Each scene shows the same named points in several views. A view is turned or mirrored, shifted and resized as a whole, has a little noise and may leave points out.

Scene 1
View 1
Q229: -5 1 -14 -9 -6 -16 -10 -11
Q593: -9 -6 -24 -8 -6 -26 -13 -4
Q30: -25 -18 30 -17 51 31 -9 -73
Q324: -20 -15 4 -13 20 6 -19 -40
Q637: -9 -4 3 -13 27 -7 5 -37
Q701: -29 -31 -9 -12 33 -18 -17 -29
Q718: -25 -16 -16 -6 -8 -5 -36 -17
Q945: -15 -14 -13 -12 22 -24 -4 -20
Q932: -18 -7 -2 -5 -13 15 -36 -31
Q228: -17 -21 4 -18 58 -22 13 -43
Q720: -22 -20 -6 -11 18 -7 -21 -29
Q103: -11 -6 -4 -12 19 -10 -4 -28
Q453: -3 5 -8 -9 -2 -7 -6 -20
Q993: -12 -15 -47 -7 -5 -60 -11 20
View 2
Q453: -26 2 -2 -14 4 -7 13 1
Q701: -31 -3 -7 14 4 16 8 -24
Q932: -32 -4 -5 -5 4 4 -14 14
Q228: -29 16 -17 15 24 11 15 -29
Q229: -25 -4 4 -15 -4 -6 16 -3
Q718: -31 -12 2 -2 -8 9 -6 0
Q103: -27 6 -6 -2 11 1 14 -11
Q945: -27 2 -2 0 3 3 20 -20
Q637: -27 14 -11 0 20 -1 16 -13
Q593: -26 -13 9 -17 -16 -5 12 0
Q993: -21 -21 20 -12 -33 -3 35 -26
View 3
Q30: -34 -64 -22 31 42 -3 -9 -12
Q229: -19 -5 11 -3 0 14 -14 -16
Q453: -26 -12 4 3 3 15 -14 -18
Q637: -30 -29 10 10 22 6 -16 -18
Q324: -20 -32 -9 11 19 4 -7 -8
Q932: -9 -15 -28 4 -2 13 0 0
Q103: -23 -23 10 5 14 7 -13 -13
Q720: -13 -25 0 3 14 2 -7 -2
Q701: -9 -31 12 1 22 -7 -6 7
Q593: -11 -1 14 -9 -3 11 -11 -7
Q718: -5 -12 -10 -3 -1 8 -3 2
Q228: -25 -44 17 13 37 -8 -14 -7
Q945: -21 -26 21 4 23 0 -15 -10
View 4
Q593: -30 1 26 -10 -6 20 -12 -9
Q229: -33 -4 23 -8 6 9 -7 2
Q993: -29 36 51 -7 -31 59 -18 -20
Q932: -29 -40 -13 -9 -6 -25 -14 0
Q637: -26 -11 16 -19 51 -19 6 -11
Q945: -22 3 23 -20 29 -2 -2 -28
Q103: -26 -10 16 -17 32 -12 0 -13
Q720: -18 -18 4 -21 16 -15 -9 -28
Q718: -23 -24 -1 -14 -16 -7 -18 -18
Q30: -14 -51 -23 -31 76 -73 10 -27
Q324: -20 -30 -4 -20 28 -31 -4 -19

In a view up to two points have been moved. Name them for each view, in the order of its rows, or write -.
view 1 | Q228
view 2 | Q593
view 3 | Q932, Q945
view 4 | Q993
